Each row is a point on a landscape with many valleys, with its height.
From any point a ball takes the steepest step (drop divided by distance) to one of its 2 nearest points. It stops when none of these is lower. Distance is the straight distance between rows; heights are no part of it.
Z_602 (h 462): -33  11  -7   8  83  -5   8  -6  63  -2 -14 -42  41 -20 -44   4  -7  -5  12 -17 -11 -10 -43 -18 -10 -28 -12 -30 -22
Z_989 (h 433):  21  -5 -11 -17  -9  24 -20  -1 -24  36  -6  50 -16 -54 -32  26  15   7  10 -42  65  -1  30  -9  28 -16  -4 -16  -2
Z_131 (h 422):   1   2   3 -24 -47 -11 -14  -2 -33  26  30   7   8  16  38  -9 -27 -33   3  46  -7 -25 -24 -26  46  24   2  13 -42
Z_242 (h 581): -14 -35   5  -6   1 -25   7  32 -23   4  31  21 -44  13  46  21  16   2  -3 -37  41  30   9   3  18  10  47 -10   2
Z_232 (h 277):  41  10  -5 -10 -49  21 -28 -34 -29  -7   0  12   4 -23  -2 -19   0 -13  -9  33 -11 -13 -11  -5   1   4   6  22  19
Z_339 (h 531): -14 -26 -48   4  52 -13  73  33   3 -29 -14  26  -2  23  -4  19  32 -34 -20   3  28  17 -16   5 -14  -1  38  17   1
Z_902 (h 398):  -1  -4 -12  33  30 -18  -1 -34 -15 -41   0 -57  16  -7  -2 -48 -21  -3 -23  24 -41 -38   2 -19 -82   4  -6  -3  12
Z_284 (h 405):   5  15 -10 -19 -31 -11 -18  -7 -27   7  41   4   1  -4  32 -19 -23 -29  24  33  13 -27 -42 -31  26  19  13  -3 -42
Z_267 (h 461): -18   1  18  19  34  -2  50  34  20 -39  19  -7  11  11  22 -30  14  -4   4 -47   2  -2 -43 -21 -10  -5  30 -27 -35
Z_304 (h 280):  34   4   1  -1 -23  24  25 -35 -20 -44   3   2   5 -19   0 -27   0 -19 -20 -14 -10 -23 -28  -9 -32  -1  14  18  20
Z_329 (h 283):  11  33  12  -9 -30  14  10 -13 -10 -17  -4  -9  20   9  12 -22  -7  -8  14  17 -19  -5 -33  -8   7  21  -6  -8 -24
Z_445 (h 302):   8  13  28  14 -19  60 -22 -13 -17  -7   0  16  28 -44 -31   8  10  44 -11 -60   6  -6  36   0  11 -29 -14 -39 -10
Z_9 (h 257):  37  -4 -17 -10 -38  28  12 -33 -21  -5 -17  18  12 -28 -10   4   3 -32 -20  51  -7 -14 -19 -15  10  12  -6  18  19
Z_982 (h 279):  19   6  22 -11 -18  65  -9  -4 -29   5   2  28   8 -43 -25  10   3  28  -8 -65  38 -15  16  -5  20 -22 -21 -29 -12
Z_555 (h 304):  -6  15   5  -1   1 -19  22  10  17  10 -12 -49 -16  20   7  12  -6 -30 -11  65 -27   8 -14  24  -2  18 -25  28  18
Z_889 (h 50):   2   8 -23 -18  15  -8 -17  14 -24  68  -3  45  -9 -39 -26  21  -9 -14  27 -19  62 -13  -3 -14  29  -9 -11  -7 -40
Z_44 (h 523): -18  16   7  22  49 -26  45  26  63  -5   1 -42  -4  51  16  21 -16  -2  10   1 -21  35 -31  23   7 -11 -10  -2 -17
Z_749 (h 503):  -9  -6  36  15 -17 -16  -9  39  -2 -18  26   8 -19  20  36  -9  18  37   7 -68  19  16  17  16   4  -5  29 -17 -17
Z_577 (h 324):  -7  26  25   8 -15  40 -32   3  -2  10  -4  -3  24 -29 -17  11   3  47   9 -41   6  12  41  -2   9 -22 -32 -37 -18
Z_683 (h 354):  18 -52   0 -30 -31  10  46  16 -45  15  -8  41  -4  39  30  41 -11   3 -36  14   9   7  17  -6  32   7  11   8   0
Z_429 (h 336):  23 -43 -14  -5 -29  -2  35   7 -36  -2 -11  49  -8  11  21  32   9   2 -31  26   0  23  16   1  15  12  28  15  18
Z_303 (h 563):  -6  -1  12   7 -25 -58 -51  14   9  13  24   1 -39  20  47 -13   5  -5  38   9 -10  25   4  18  -3  31  31   4  12
Z_462 (h 244):  28  30  16  -5 -31  27  33 -36  -9 -39  -7 -10  13   0   2 -29  -5 -17  -8  10 -19 -26 -41 -11 -23  12  -8   7   1
Z_96 (h 465):  -3  22 -27  -8  19  24 -11 -17 -22  10  -9  -2  35 -36 -39  18 -16 -17  15  10  26 -23 -22 -20  30 -14 -25 -21 -42
Z_727 (h 413): -51  24  17  13  23  -6 -38 -16  54  26 -14 -28   5 -13 -18 -19 -10  33  25 -12 -32   3  20  -7 -38 -30 -30 -19  -5
Z_834 (h 524):  34 -44  19 -24 -54  -5 -20 -21 -55  10  31  39 -10  -4  46  14 -24   4 -28  22  14  -9  -1 -20  32   7  33  12   6
Z_640 (h 393): -44  -1   0  10  43  10 -57 -41  39  24  -2 -25  21 -30 -54 -15   4  16  13 -21 -20 -20  10 -14 -43  -4 -20 -26  -9
Z_192 (h 43):  23  14  32   4 -44  29  36 -26  -6 -44  -8   2  23  11   7 -21   5  35  -5 -31 -30 -19   8   2 -19 -11   0 -10  -4
Z_17 (h 205):   7  34   9  -8  -6  30  23 -37   0 -32 -22 -21  26 -13 -30 -24  -7  -9 -10  11 -33 -19 -36 -15 -25  -2 -27   3   3
Z_282 (h 540):  14  -9  -4  -3 -40 -28 -84  -3 -37  29  29  19 -27 -26  35  -4  -9   2  19  25  11   8   7 -14  22  12  31  17  -4
Z_479 (h 588):   2 -41 -24   7  37  -8  27  18 -19 -32   1  39 -13  -5   6   6  35 -24 -25 -15  30  22   1   2   1  -6  49   8  16
Z_651 (h 586): -20   6  19  18  38  -9  57  27  43 -24  -5 -25  -7  37  17 -31   4  18 -21 -12 -23   5 -18   3 -45 -22  -8  -9  -9
Z_581 (h 320):   1  37  11  11  -6 -10 -21  -6   9  -8   6 -19  -1  -3   7 -26  -2 -16  32   4 -12   2 -29 -19  -7  15   0  -6 -15
Z_439 (h 355):  16   1  -7  17   8 -14  22 -19 -25 -48   0 -38   3  -8   3 -39 -14 -24 -32  19 -25 -34  -7  -7 -68  12  -3  27  28
Z_534 (h 303):  -3  -6   6   9  23  28  59  21  20 -50  -9   9   9  13  -4 -20  21  -5 -26 -23  -3   1 -18   2 -14  -7  12  -9  -1
Z_957 (h 83):  -1  20  -5 -26  15 -14 -15  21 -15  81  -7  41  -1 -13 -22  35 -14 -19  20   0  37  -6   9   8  38 -21 -17  14 -51
Z_765 (h 180):  -1   3  29  19 -16 -18  -1 -36  -9 -32  17  -7 -27  -1  -3 -52   0  51  23 -47 -41 -38  -7 -20 -21 -34  10   0  -6
Z_277 (h 511): -22   7 -33  20  45   3 -27 -19  14   0  -1 -10  24 -38 -42  -3   3 -26  36 -13  24 -12 -28 -32  -3  11  10 -20 -16
Z_218 (h 593): -15  13   9  11   5 -33   3  31  39   6   1 -21 -29  48  31   5  -7  -6  32  19 -19  29 -11  26   7  22   4   0   4
Z_627 (h 534): -18   9 -33  16  47 -21 -44 -13  24   3  12 -18   4 -32 -37 -18   3 -39  44 -19   7 -12 -34 -44 -27  17  14  -6  -2
Z_999 (h 472): -12  11 -13  10   7 -42 -52  22  21  34   3   4 -29  -2   6  12   8  -5  40  30   2  35  25  14  18  14   0   6  10
Z_949 (h 555):   0  26  -4   4  25 -30  41  28  36   4   5 -36  -2  62  18  39 -15 -11  15  23 -15  31 -13  32  33 -10  -4  -7 -22
Z_922 (h 382):  -7  10   7  17  35  27  63  30  19 -36  -5  -5  37   3  -7 -12  12   2  -6 -34   9   2 -34 -12   1 -15  11 -27 -32
Z_4 (h 483): -12  28  -7   1  -2 -23 -47  12  18  36  -9 -14  -8  -1 -11   1  -1 -14  32  42 -15  20   2   2  26  10 -21   6  -4
Z_107 (h 45):   5   1 -11  -2   5   0  54   2  -5 -17  -5   8  -1  11   5  -1  10 -33  -7  17  -4   5 -34  -4   5  17  17   5  14
Z_548 (h 380): -11  21  33  -6  -1  35  16  35  23  11   4 -14  24  28   6  31 -14  53   6  -8   4  23  11  24  40 -16 -49 -31 -32
Z_130 (h 347): -24   5 -12  18  73 -34  36  18  47  -5   0 -45   2   7 -19 -17  -7 -33   9   4   2  -4 -44  -9 -25   7   4   1  -2
Z_101 (h 530): -35   6 -11  20  57 -13 -33 -14  32  11   6 -26  13 -26 -38 -37   6  -9  24 -31  -5 -20 -28 -32 -44  -3  10 -23  -9
Z_693 (h 446):   6  18  17 -33 -67  19 -20  -1 -31  24   3   4  12  24  23  -9 -15  -6  -9  42 -14  -7  26  18  42  13 -27   0 -17
Z_108 (h 371):  13 -41   8 -20 -48  19  41  20 -23  -1  -8  27   4  50  43  32   0  14 -30  10 -10  13  36  27  33  11   9  -3  23
Z_395 (h 468):  -8  -9  37 -42 -59  -1 -16   4 -27  34  29  33  -7  39  52   5 -18 -13   3 -21  16 -19  18   6  45   4 -21 -10  -4
Z_389 (h 176):  17  16  24   6 -60 -24 -30 -32 -29 -40  34   5  -8   8  39 -25  -3  28  25 -25 -17 -20 -11 -10 -12   3  19   7 -14
Z_845 (h 233):  24  -1   4 -15 -54  -6 -18 -25 -37 -24  40  11   0  -4  52 -19 -13 -10   6   8  10 -15 -27 -14   4  13  42   4  -3
Z_823 (h 154):  -2  20   7   9  18  -4  63   9  20 -23  -5 -29   1  27  11  -7  -5 -30  -4  10 -15   1 -51  -4  -4  11   5   3  -6
Z_721 (h 212):  19  15   7 -16 -29  25 -32  -1 -30  18  33  12  -8 -34   5  -9  -7   0  19 -26  41 -22  -5 -19  18   0   3 -23 -22
Z_839 (h 353): -13  -4 -30  15  40  -5   3  23  55  21 -27 -23 -14  18 -18  35   1   8   1  28   5  33  33  30   0   0 -38  43  36
Z_292 (h 441): -14  -7 -26  -2  40  33 -52 -51  22  15   1  -8  25 -43 -77  -5  11 -17   7 -12  -3 -19  10 -16 -30  22   3 -13   2
Z_824 (h 397):  13  -5 -34  -3  10  35  39  19 -21  18 -28  32  16 -23 -32  48   7  18 -14   3  43   3  27  11  22 -11  -6   4  -3
Z_356 (h 351):  -8  21  29   3  -4  37 -11  28  21  22  -5   2  13  -3  -8  25  -8  54  16 -27  17  21  28   8  33 -12 -38 -37 -27
Z_320 (h 458): -12 -16 -28  14  24 -41 -53  14  18  34  -3  16 -28 -23 -13  17  16  -8  32   7  15  30  36   8   2  10  17  12  30
Z_881 (h 307):  27 -20 -22 -13 -22  19  64   4 -29  18 -36  32  26  24  -4  46 -11 -15 -34  57 -14 -11  -1   7  29  -4  -5  19 -10
Z_944 (h 399): -16  -3  -8  22  36 -19 -65 -14  28  13   5 -15 -10 -24 -31 -21   7  -9  19 -25   0  -4  14  -8 -39  13   0  -1  17
Z_247 (h 237):  34  -4  -4 -20 -51  25  21 -26 -30  -6  -5  16  22  -1  12 -14  -7 -29 -26  67 -20 -21 -27 -14  22  12   3  17  -3
Z_996 (h 396):  -6   4 -11  21  16  -4 -38  34  51  16 -11   9 -12   4  -7  20  17  35  20  -5   8  45  61  32  13   1 -12   3  35
Z_753 (h 424): -23   0 -23   9  31   2 -89 -35  21  30   3 -17   1 -40 -59 -11   7 -16  29  -8  -2  -9  12 -14 -21  28  -3  -3   4
Z_508 (h 495):  -3  27 -11  -9  -3 -32 -17  17  26  40 -17 -26 -16  32   7  23  -1  -9  18  64 -23  31   7  26  33   8 -23  16  -3
Z_783 (h 537): -13 -16  36  -7 -27 -32 -19  24 -30 -12  43  14 -34  17  53   0  -4  25   0 -71  38  15  -6   9   9   4  41  -8  -5
Z_833 (h 672):   5 -22   5  15  30 -19  13  34  22 -32  -2   9 -35  25  16 -14  22   9 -33 -33  -4  26  14  30 -33 -13  27  16  33
Z_190 (h 178):   9  21  25  -7 -62 -14  -2 -18  -7 -23   5 -12 -12  36  32 -23   0   0  11   9 -28  -5   3  14 -16  22  -9  10   2
Z_464 (h 140):   4  18  31  -1 -69 -34 -17 -38 -13 -46  17 -20 -27  27  26 -27  -5  24  21 -10 -38 -23  -6  -3  -7  12  -8  23   0
Z_472 (h 439):   3  -3   3  22  13  11 -35  30  -9   6  10  20  -9 -35  -6  21  13  32   9 -52  35  19  50  12  17 -15   3 -13  10
Z_229 (h 325):  -2   3 -29   0  33   7  27   6  32  14 -34 -27   5  13 -29  44   0  -5 -14  46   0  16  15  23   0  -7 -34  33  32
Z_283 (h 454):   3  19 -39 -10  14  -7 -19   1 -26  45 -14   4  36 -32 -40  33 -12 -20  21  35  27 -12  -6 -12  30 -13 -12  -4 -42
Z_946 (h 477):  -4  12 -31   5  18  49 -18 -33 -16 -10   1   3  48 -49 -59   6  -7 -14  10 -16  22 -24 -12 -41   7   0  -9 -33 -25
Z_234 (h 181): -12 -19  -2 -24   0 -25  21  18 -22  40  25  34 -32   6  34  14 -17 -18  20 -24  48  -2 -23 -21  22   7  32 -13 -34
Z_806 (h 319):  32 -39 -23  -5 -24   8  49  10 -34  14 -39  47  12  21   1  54  -3 -11 -41  48  -9  19  15  -4  12  19   4  25   1
Z_976 (h 497):  19 -12  19 -38 -40  34   6  11 -26  46   4  42 -12   8  11  27   0  21  -8 -13  30  -7  32  17  50  -1 -20  -7   0
Z_814 (h 293):  28  13 -13 -19  -6  34  57  -1 -20   8 -41   8  37  25 -23  36  -7 -12 -22  54  -9 -11  -1  22  39 -14 -20   9 -13
Z_400 (h 513):  -2  18  15 -28 -23   5  10  15  -7  29  -4 -19  21  64  29  29 -25   0  -3  43 -24   9  22  33  61 -10 -35   1 -26
Z_473 (h 758):  10 -26 -34   8  16  10  -1   9  10  -4 -21  27   0 -16 -29  24  29  -4 -14  -1   9  16  40  19  -1  -3   4  21  45
Z_21 (h 408):  -8  15  32  -1 -13  26  35  17  25 -12  -7 -20  31  48  16  20  -7  35   1   4 -20  22   8  26  24  -4 -32 -23 -24
Z_463 (h 211):  21   1   5 -18 -42  34  45 -10 -22 -14 -11   4  26  23  13   4  -2 -16 -17  32 -18  -4 -13   5  22  13   3   0   4
Z_379 (h 102):  12  21  35  -6 -61  21  43  -8  -5 -39  -5  -7  26  37  28  -9   5  18 -10  -9 -21  -9  -5   8  -3   4 -16 -18 -11
Z_100 (h 376): -13  -5 -12  17  26   3 -35  15  47  27 -21 -13 -15  -1 -16  20   7  13   6  17   5  35  58  25  -4   0 -34  31  49
Z_774 (h 457): -14  -1  27 -42 -62  -8 -31   8 -34  46  20  14   3  37  33  -5 -21 -11   0  17  -4 -19  25   6  58  20 -25  12 -16
Z_769 (h 432): -11 -10 -14  22  42 -44 -45  13  30  10   4  -3 -26 -14 -10 -16  10 -15  24 -13   6  16  10   1 -24  14  20   8  34
Z_461 (h 160): -12   1   5  25 -19  -8 -36 -43 -23 -25  20  20 -39 -15 -21 -48 -12  61  17 -55 -39 -51  -4 -19 -16 -35  25   5  -2
Z_993 (h 469): -22   8 -25   8  37   6 -18 -27   2  -9 -12 -57  27 -28 -40 -17 -16 -30  -7  33 -18 -33 -11 -23 -43  25 -23  10  16
Z_817 (h 697):   2 -48  11   9  38 -16   7  41  10 -49  -4  16 -44  30   1 -24  29  22 -50 -41   3  18   3  39 -44 -40  21  14  23
Z_667 (h 769):   5 -42 -38  -6  39  34  -2  -5  19  -6 -25   6   9 -22 -67  14  25   1 -33 -18  11  -1  50  22 -18   2   6  16  46
Z_656 (h 389): -26  29  14  21  14 -14 -51  -5  42  12 -11 -18   2 -14 -15 -14   0  14  36 -13 -19   7   0 -21 -21  -5 -20 -17 -12
Z_436 (h 444):  10  18 -25 -10  16 -11   9   7 -18  42 -14   8  19  -9 -17  42 -12 -12  13  39  14  -4   6  15  37 -18 -14  -3 -37
Z_798 (h 633):  13   1  21  22   2  -6  -1   4  17 -14 -15 -31 -18   8   3 -23  -9  32 -24  -2 -20   2  41  17 -46 -11 -19  15  29
Z_492 (h 416):   4  -2  -3  25  13  14 -51  20  24  11  -2  21  -1 -14 -15  16  15  45   4 -37  13  31  65  26   9 -16  -7  -7  21
Z_166 (h 260):  -8  14  -4  13  33 -21  29  10  24 -22  -7 -30   3   0 -15 -27   2 -24   9  -3  -5 -10 -44 -16 -26  10   7   1   0
Z_124 (h 438): -22   8 -14  18  44   2  -4 -29   7 -23 -14 -68  38 -15 -26 -24 -23  -6 -19  33 -39 -25  -5 -17 -72  10 -29  -7   4
Z_676 (h 652): -13 -15  -7  11  12 -13  32  36  -9 -25  26   9  -8  15  38  -4   3 -12   6 -27  20  18 -23  -4   8  17  30 -19 -21
Z_979 (h 749):  10 -54 -40   1  25   2  12  11  -3 -13 -28  44  -6 -11 -23  27  43   0 -39  -9  19  22  37  12  -9 -13  29  29  42
Z_532 (h 532): -29   4  12  17  54 -18  51  27  47 -28   2 -17   8  35   5 -27  11  -8  -4 -27 -11   6 -41  -8 -26 -10  13 -17 -21
Z_662 (h 575): -18  16  24   2  12  25  14 -33  24  -8 -24 -30  23 -14 -26 -20  -6  32 -23  -8 -38 -22  21 -12 -57 -28 -40 -16   3
Z_660 (h 264):  -1  14  13   6  -4 -16   0   9  21   4 -14 -31 -24  11  12  -5  -8  -4   2  39 -19  21  14  21 -19  16 -31  27  31
Z_672 (h 357):  16 -38 -16  -3  -6  22  34  19 -28   8 -20  46  -8   1  10  44  26  11 -41   8  20  26  40  12  15  -5  18   2  21
Z_204 (h 130):   4   4  10  29 -32   6 -38 -33 -29 -33  -1  17 -18 -22 -22 -30 -14  56   7 -51 -28 -27  12   5 -18 -24  15  10   5
Z_432 (h 434):  -5  20   4 -22 -55  -4 -21  -9 -26  16  20 -11  17  33  36 -19 -17 -17   7  47 -18 -16 -15   0  44  18 -18   2 -28
Z_115 (h 533):  28 -20  10 -26 -56 -13 -55 -17 -47  24  38  33 -13 -22  34   2 -12  -3  -3  30  14  -9  -2 -23  28  16  24  10 -11
Z_697 (h 346): -20  29  10   8   4  36 -47  -2  -2  17   1  -5  31 -40 -33  13  -4  22  25 -21   9   5  11 -17  18 -11 -32 -40 -32
Z_291 (h 643): -12 -10  -4  15  37 -14  25  40  40 -13   3  -1 -28  29  13  -1  19   1 -11 -10  -2  29   4  18 -15   2   8  14  25
Z_608 (h 379):   7  21  -9   0 -11 -23 -13 -13 -13 -14  39 -12  -4   1  35 -33  -9 -30  40  16   3 -15 -69 -35  -5  21  30  -6 -30
Z_175 (h 542): -25  13  18  10  29   9  37  -6  53  -8 -19 -34  14  10  -5 -28  -7  40 -19 -10 -28  -2  12   2 -51 -39 -42 -18   6
Z_272 (h 387):   4  22   6  10 -15   1 -43   6   0   6   2  -1  -2 -14   1  -8   7  11  24  -3  -6  21  22  12   5   9  -7 -13   6
Z_616 (h 734):  12 -67 -29  -4  52   8   0  18  -1 -41 -16  33 -17  -4 -29   1  45  -5 -53 -30  28  12  21  29 -22 -28  34  23  41
Z_598 (h 338): -13   6  -4  12  18 -39  24   6   4   0 -10 -49 -21  10  17   2 -18 -48  -3  66 -23   1 -34   3 -13  25  -7  33  16
Z_936 (h 169):  19  -4  11  -7 -36  28  52   7  -8 -36  -8  13  11  28  20   8  16   1 -31  -7 -13   4  -5  16   5  10  16   0  22
Z_600 (h 106):  -3  -5   5 -34 -11 -17 -12  23 -16  78   5  37 -17  11   5  29 -14  -7  23   1  27  -8  16   3  52  -3 -15  10 -45
Z_865 (h 578): -20  -4   4  -4 -13 -58 -11  26  19  25   7 -12 -41  42  47   1  -3 -23  30  27 -21  30 -10  15   5  28  24  12   6
Z_442 (h 377):  -7  -3 -28  14  40 -25  34   7   1  -3 -10 -41   0 -10  -5  -3 -12 -51 -12  55  -8 -12 -34  -5 -16  26 -10  29  26
Z_95 (h 482):   3   1  39 -36 -42  22  -1  24  -9  35  26  31  -8  31  28  17 -12  13   7 -42  27  -6  15  13  42   0 -22 -27  -5
Z_447 (h 256):  31   9  12 -23 -74   3 -13 -33 -41 -18  30   6  11  13  52 -20 -11 -17  -8  35 -13 -31 -27  -9  14  16  13  12 -10
Z_114 (h 717):   3 -59  -4   2  45   2   2  39   0 -49 -16  26 -36  13 -14  -6  30   5 -63 -28   9  13  10  41 -34 -28  23  27  49
Z_691 (h 506):  28 -39  27 -32 -55  27  10  16 -46  30   5  40  -7  13  30  36  -3  25 -27  -6  10   0  46  23  41   3  -7   0  17
Z_805 (h 141):   6   2 -11   3  27  36  27 -25   6 -33 -17 -14  33 -20 -44 -22   3 -25 -26  -7 -11 -29 -31 -25 -34   5 -12  -2  18
Z_244 (h 111):   4   5  11 -19 -16 -16 -60  13 -21  55  39  25 -35 -31  15 -11  -7   0  47 -20  41  -4   4 -14  32   4  -2 -21 -29
Z_899 (h 204):  25  12  13  -9 -50  -3 -26 -31 -39 -48  38  10 -11 -14  38 -21 -16  14  17 -31   7 -31 -31 -11  -6  -2  41   5 -18
Z_34 (h 421): -22  16 -19  13  68 -16  30   7  47 -11 -15 -28  31   1 -41  10   4 -21  15  -8  -1   1 -38 -16   2 -12  -4  -9 -17
Z_126 (h 163):   6   2  16   4 -24  -8 -50   9 -27  10  35  15 -21 -33  26  -5  -1  17  34 -37  27   6   8  -2  14   7   8 -17 -13
Z_383 (h 627):  15 -37  17  -8 -33  -5   3  -2 -30 -21 -11  29 -24  14  19   1   8  19 -46  -3 -12  23  12  43  -7  -4  36  43  61
Z_343 (h 479): -18 -37 -48   1  66 -10  64  19  21 -26 -20  -4 -12   9 -18  -3  27 -43 -38  12  24  -8 -19   6 -31   7  17  26  21
Z_308 (h 617):   2 -10  23  28  -1  -2 -23 -19  12  -7 -21 -27 -17  -8 -23 -16 -15  49 -28 -15 -33 -13  58  18 -49 -20 -31   6  27
Z_416 (h 514):  30 -46  25 -34 -51   2  -8  -6 -51  28  16  49 -16   0  22  30 -19  10 -34  12  16  -1  28  -6  40  13   2  16   3
Z_763 (h 470):  15 -36 -45  11  -4 -20 -48 -19 -17  19  -3  37  -8 -49 -21  18  14 -17   7  17  14   9   9 -17   2   6  29  24  31
Z_781 (h 90):  17  11  25  15 -38  23   1 -30 -12 -40  -9   7   9  -8 -15 -23   0  44  -8 -42 -24 -14  22  14 -12 -21   1   0   5
Z_583 (h 471):   1  -3  15  19   2   2 -16  32  -6 -11  25  17 -13  -6  25   4  17  26   1 -52  30  20  24  19  12   1  18 -17   4
Z_483 (h 550):   5  -5  -7   6 -25 -47 -63   1 -12  14  29  14 -34 -22  32 -18   3  -6  32  13  -3  16 -11  -4   2  20  36  15   6
Z_62 (h 301):  13  12 -26 -12  17  19  43 -15  18  13 -49 -19  27   2 -41  46   2 -15 -26  60 -11   6   8  21  15 -10 -46  26  22
Z_81 (h 419): -29  -9 -17   6  51  15 -37 -34  32  26  -4 -37  18 -35 -64  -4   0 -10  -1  -8 -12 -20  11 -15 -53  18 -14 -13   3
Z_690 (h 99):  -4   1  -3 -14   9 -16 -25  23 -14  53  19  39 -33 -28   0  13  -3  -1  42 -31  56   6   4 -10  31   5  -2 -21 -25
Z_403 (h 246):   9  17  -4 -11   0  29  35 -19  -2 -16 -34 -18  23  -8 -26  -3  -4 -27 -21  38 -16 -13 -27  -5  -3   8 -27  11  19
Z_809 (h 356):  -5  16  16  13   0  -3 -25  -7  17  -1  -6 -18  -2 -11 -11 -25   0  -2   8  -4 -15   4  -2 -10 -24   7 -11   4  12
Z_460 (h 299):  14 -30 -24  -8  -2 -27  23  -4 -37   0  33  30 -16 -16  43   7 -20 -31  -2  21  38  -6 -44 -46  14  15  58   1 -21
Z_455 (h 616):  11 -50  14  -5 -34  -9  -3  -6 -45 -21   5  32 -20  12  41   6   5  21 -33  -5   9  33  -1  24  14  -1  60  25  37
Z_584 (h 602):   9 -39   3  -3 -14 -16   1   9 -40  -8  22  31 -25   6  40  11   9   4 -10 -21  18  28   8  13  12   3  54   1  14
Z_580 (h 538):  11  34  13 -12  12 -21  26   5  16  14   3 -41  18  55  16  31 -16 -18  13  37 -27  20  -9  24  44  -9 -26 -13 -43
Z_956 (h 443): -12  32  35   3   6  15  44  11  56 -14 -18 -40  21  41  11  18  -7  29 -10  13 -37  23 -13  28  -2 -20 -39   1 -10
Z_673 (h 484):  12 -23 -38   2  17 -20 -41 -29   0   8  -1   1  -9 -48 -24  -3   9 -37   9  11  13  -7  -4 -25 -22  15  26  26  37
Z_877 (h 276):  34  25  12 -14 -73  20 -14 -41 -31 -20   7  -4   7   0  12 -29   0 -12  -2  31 -20 -18  -9  -6   3   7  -3   9  -5
Z_568 (h 123):  -1  16  36   7 -22  -4  16 -34  10 -26   0 -19 -13   4   9 -42   2  39  14 -24 -47 -28  -4 -14 -24 -13  -9  -2  -7
Z_46 (h 491):  -1   7 -40   8  23  24  -6 -30  -6 -19   5   0  36 -44 -40   3  -3 -36  22  -5  31 -26 -33 -38  -5   7  15 -19 -16
Z_80 (h 129):  17 -22 -29  -7  17   9  63  -9 -11 -34  -7  20   8  -4   1  -2  23 -33 -37  13   5  -3 -36 -14 -10   6  31  16  23
Z_295 (h 559): -10 -25  25 -18 -20 -38 -18  29 -25  18  41  18 -47  29  56  16  -5  11  13 -47  37  22   9   1  26   7  31 -18   0
Z_952 (h 505):  -6  23  10 -19 -21  -9 -19  22  15  33  -5 -21   2  55  22  19 -11  10  11  52 -24  25  26  36  50   1 -31   9 -14
Z_396 (h 112): -13  23  49  -9 -54  15  47 -19  11 -42  -8 -14  30  46  27 -16   0  40   8 -10 -42 -15 -11  -3  -7 -10 -31 -18 -26
Z_112 (h 378):  24 -12 -11 -11 -15  40  24   9 -26   5 -15  38  14 -12  -8  33  14  11 -28  10  18  11  40  18  30  -6 -12  -3  16
Z_153 (h 525):   0  34  19 -30 -15  -5  16  -1  -4  11   6 -31  33  51  19  16 -27 -16   2  46 -32  -5 -14  22  55 -11 -32 -16 -50
Z_198 (h 35): -12  -7 -10  -3  47  49  41 -20  34 -25 -30 -20  51 -11 -54 -27   9  -2 -35 -25 -14 -32 -26 -21 -47 -22 -13 -24   5
Z_903 (h 418):   7 -11 -30 -20   3  33   9  16 -29  45 -14  50   5 -39 -33  36  11   5   0 -28  65  -5  26  -2  17 -14  -8  -7 -10
Z_757 (h 352):   8  36  12   1 -34 -23 -20 -23  -6 -20  22 -22  -9  12  27 -41  -7 -20  39  13 -18 -14 -48 -27 -17  20  11   6 -21
Z_337 (h 230):  20  -9  13   4  -9  39  58  13   5 -52 -14  17  17  15   0  -7  26  15 -43 -35  -9   7   9  16 -13 -23  13  -2   8
Z_323 (h 316):  22  -1   0   7   2  11   8 -24 -17 -30   4 -16  -5 -26  -8 -29  -1 -21 -25   3 -18 -26 -16  -6 -51  12   7  26  39
Z_183 (h 265):  12 -14  -9  -1 -21 -22  -6  -6 -20 -16  39  21 -12  -8  52 -14  -7 -22   8  13  16  -1 -37 -29   8  18  55  -5  -4
Z_40 (h 409): -11  24  11   9  -7  -5 -39  28   2  27   9   2  -6  -1  12   6  -7  18  39   5   9  31  25  10  37  12 -14 -24 -18
Z_144 (h 448): -44   4  10  24  31 -25 -13 -21  44  16  -5 -47 -17  -4   1 -31 -10  50   5 -10 -25  -3  34   0 -62 -39 -33 -21   7
Z_592 (h 138):  -8  -3   9 -35 -13 -15  -2  15 -17  49  20  35 -21   7  22  11 -22 -18  27 -17  34 -16 -21 -12  48   0   3  -6 -45
Z_779 (h 447):  10  -5 -29  -3   0  22 -56  -6 -23  43   6  29  -4 -62 -35  27   6  -1  17 -18  51  -7  33 -10  22  -8  -1 -18  -2
Z_370 (h 615): -20   5 -10  24  38 -37  14  38  49   3  -4  -9 -22  34  12   7   3  -7  22   4   2  34 -11  18   3  12  10  11   7
Z_520 (h 598): -12   0  12  18  15  17  -9 -33  24   1 -15 -15   6  -9 -44 -20   2  44 -31 -33 -23 -22  44   5 -54 -39 -12 -16  20
Z_498 (h 221):   0  19  30   4 -29 -21  -3  -4  15 -11  -6 -32 -27  30  25 -18  -4   6   9   9 -29  15   8  22 -27  15 -14  18  25
Z_346 (h 561):  -9 -48 -43   5  37 -21  48  25 -11  -9 -15  44 -11  12   8  34  35 -25 -24  11  28  32  -5 -10 -15  -1  51  19   6
Z_894 (h 248):  14  12  18   2 -22  35 -16  -3 -30  -1  19  13   7 -40  -5  -5  -4  20   0 -54  37 -19  -1 -18  11 -14  -1 -30 -16
Z_778 (h 368): -36  15   4  17  29  25 -57 -23  27  16   0  -2  38 -39 -45  -3  10  21  24 -34  -6  -1   8 -24 -12 -13 -10 -41 -20
Z_665 (h 459):  18 -17 -34   7  -3   2 -57 -14 -27  18   2  23   2 -61 -27  13  11  -2  15   2  29   1  26 -11  14   3  18   0  16
Z_176 (h 494): -37   2   4  27  41 -25  28  -4  36 -13  -8 -52 -10  11  15 -43 -13  46 -12  -5 -30 -11  16   3 -64 -46 -30 -21   3
Z_200 (h 498): -45  17  -2   7  72 -13 -22 -17  51   9   0 -41  30 -18 -45 -12  -6 -19  25 -10 -19 -17 -45 -34 -28  -6  -3 -22 -21
Z_578 (h 429):  -5  17 -11   3  22 -11 -10  28   2  36  -5  -4   0   4  -7  34  -5   7  30  20  22  22  16  14  40  -1 -18 -12 -26
Z_590 (h 496):  -2  -8 -27  10  27  -3 -28 -29   4  10  -6 -33   6 -40 -34 -14  -3 -44   1  22   2 -20  -5 -20 -38  23  -4  20  29
Z_934 (h 427): -11 -28 -43   6  50 -27  39   6   3 -13  -6 -22 -12 -10 -10 -11  11 -50 -24  23  11 -13 -17  -4 -38  21  13  34  34
Z_430 (h 478): -19  27  24  11  20 -11  31  27  54  -9 -13 -34   4  35   5   2 -15  17  -1   7 -28  24 -12  14  -9  -3 -23   3   4
Z_484 (h 34): -14  28  47  -7 -31  -3  41 -22  23 -30 -17 -34   5  31  16 -26  -2  33   7   3 -49 -14  -4  -5 -29  -3 -28   2  -7
Z_32 (h 618):  -7 -13 -21  17  33  -3  27  24   7 -19   7  20  -6  -6   2  -1  25 -10  -3 -16  19  22  -8  -1   4   7  25  -8   0
Z_648 (h 275):  21  22  -5 -18  -8  35  57 -17  -3  -1 -37  -9  22  11 -20  23   2 -23 -24  58 -17  -9 -19  13  21   1 -29  16  15

Call two points neighbours if one is among the 2 nearest of the other. Go from one point of each pair to the other, from neighbour to neighbour, staying as low as possible. Name the highest point that can't be avoided.
Z_464 and Z_889: Z_460
Z_107 and Z_17: Z_627
Z_484 and Z_192: Z_396
Z_936 and Z_845: Z_232
Z_944 and Z_889: Z_292

For each start below, name the point where the ball stops.
Z_32: Z_464
Z_242: Z_17
Z_580: Z_944
Z_483: Z_581
Z_81: Z_889
Z_949: Z_889
